Points on a hilly landscape, in no order, each with its height.
From any point a ball rolls to the lowest of the 4 points nearest to it. It stops when none of these is lower. Distance is the straight distance between rows; heights are no part of it.
<642> (h 5.90): [-14 -21  70   5 -15 -21  40  -8 -28  22  18]
<139> (h 5.76): [-11 -20  63   9  -6 -18  40 -11 -24  13  10]
<480> (h 2.99): [ -6 -18  18  22  42 -16  18 -23 -11 -46 -33]
<304> (h 2.62): [  9  20 -44   6  28  12 -46  -8   7 -24 -23]
<505> (h 6.18): [-18 -20  57   0 -22 -16  39   3 -17  24  20]
<353> (h 0.90): [  8  10 -25  -7  -7  10 -18   6  12   5   4]
<32> (h 3.68): [  4   4 -25   5  21   7 -17  -7   8 -24 -18]
<116> (h 4.53): [-12 -14  29 -10 -28  -7  25  15  -5  23  23]
<166> (h 2.84): [  9   1 -22  -3   4  10 -13   0  10  -9  -5]
<247> (h 5.83): [ -8 -17  29  -1 -10 -10  29   5  -8   7  11]
<4> (h 3.67): [ -8 -11  13  -7 -25  -4  16  14   2  17  20]
<501> (h 3.86): [ -1  -8 -10   2  11   2   2  -3   4 -18 -11]
<155> (h 2.09): [ 12  27 -46   3  17  15 -44  -7   8 -13 -18]
<406> (h 0.77): [ 13  25 -42  -2   8  15 -36  -2   9  -4  -8]
<688> (h 5.47): [ -9 -23  30  10   7 -12  30  -9 -10  -7  -5]
<516> (h 2.36): [  8  10 -14 -18 -23   7  -9  16  10  18  17]
<675> (h 6.11): [-15 -20  45   0 -22 -15  35   7 -15  21  21]
<22> (h 5.86): [-10 -17  38   1 -16 -10  31   6 -10  14  15]
<610> (h 3.04): [ -5   1   1 -23 -40   1   2  26   9  29  31]
<96> (h 4.31): [  0   2 -33   9  35   8 -26 -10   8 -39 -29]
<224> (h 1.33): [ 16  38 -41  -6  -2  17 -40   5  11  18   3]
<663> (h 2.69): [  6  -2 -17  -4  -6   6  -6   4   9  -1   2]
<413> (h 4.10): [ -2 -12   5  -4 -12   2  13  10   6   5   8]
<14> (h 1.67): [ 13  31 -45   0  16  15 -43  -6   8  -3 -13]
<338> (h 5.73): [ -8 -24  46   7  -4 -12  36  -5 -14   5   6]
<30> (h 3.41): [ -2  16  -7 -30 -49   5 -12  28  10  46  38]
<144> (h 5.40): [ -5 -23  50  14  10 -16  39 -20 -20  -6  -5]
<55> (h 6.06): [-16 -17  67   1 -24 -21  40   1 -24  27  25]
<141> (h 1.79): [  9  17 -39   3  19  10 -34  -6   7 -19 -18]
<498> (h 2.85): [  7  19 -21 -20 -29  10 -18  18  13  32  24]
<60> (h 3.66): [ -8 -19  35  18  26 -15  29 -20 -14 -23 -18]
<228> (h 3.99): [ -1  -6 -18   8  26   0  -9 -11   6 -35 -22]
<57> (h 2.19): [ -5 -17   5  18  35 -10  10 -15  -3 -42 -28]
<449> (h 1.43): [ 17  48 -50   4  16  17 -52  -7   5   8 -12]
<169> (h 0.78): [ -7 -16  -5  16  43  -7   0 -15  -2 -51 -35]
<72> (h 3.42): [  3  -3 -20   1  14   7  -9  -2   6 -21 -11]
<617> (h 0.33): [ 11  16 -24 -12 -17  11 -17  10  12  12  12]
<168> (h 5.59): [ -7 -21  55  10   4 -18  37 -15 -21   2   2]
<356> (h 6.44): [-16 -18  50  -4 -29 -14  32  10 -14  25  24]
<147> (h 3.44): [ -3 -16   4   9  16  -4  11  -7   1 -23 -15]
<636> (h 2.15): [ 12  29 -33 -14 -14  12 -31   8  12  23  12]
<259> (h 3.09): [  0  -2   0 -16 -31   3   4  19   7  24  21]
<221> (h 4.23): [ -1 -10   0   1  -1   0  13  -1   5  -7  -2]
<279> (h 3.46): [ -6 -21  27  20  31 -14  23 -22 -13 -36 -27]
<252> (h 1.31): [ 11  19 -37  -2  11  13 -31  -1  10  -7 -10]
<652> (h 5.80): [ -6 -18  27   2  -4  -8  30   1  -8   2   3]
<630> (h 3.16): [ -8  -7  11 -18 -35  -1  12  27   6  31  30]
<44> (h 2.91): [  3   7  -9 -19 -31   6  -5  20  12  27  23]
<8> (h 2.98): [ -1 -12  -3  12  26   0   5  -9   2 -35 -23]
<386> (h 2.65): [ 14  40 -52   4  23  14 -53  -9   6  -3 -18]
<654> (h 4.74): [ -7 -22  38  13  10 -13  33 -15 -14 -12 -10]
<486> (h 3.23): [  3   3 -13  -8 -12   7  -4   9  10   6   9]
<163> (h 1.81): [ 10  21 -26 -16 -23  11 -19  11  12  20  17]
<557> (h 2.73): [ -5 -18  11  11  23  -5  18 -11  -5 -28 -19]
<29> (h 3.79): [-13 -12  25 -14 -36  -9  22  22   0  28  29]
<683> (h 0.65): [ 17  43 -48  -3   8  19 -50  -1   7  14  -4]
<320> (h 4.32): [ -4 -19  16   7  10  -7  23  -6  -6 -14  -8]
<676> (h 1.66): [ 14  32 -41  -6   1  15 -36   2  10   9  -1]
<563> (h 3.17): [ 13  46 -55  11  32  18 -61  -8   5  -9 -25]

Where does a ball stop that starts at each point below?
<654> | <169>
<386> | <683>
<642> | <169>
<166> | <617>
<247> | <169>
<663> | <617>
<96> | <406>
<8> | <169>

Call two points neighbours if one is among the 4 nearest of the other. Go from one point of each pair to the other, from neighbour to neighbour, staying as low as possible. Name the highest point that can't be avoided.
<683> and <617> | <636>
<169> and <406> | <501>
<406> and <683> | <224>
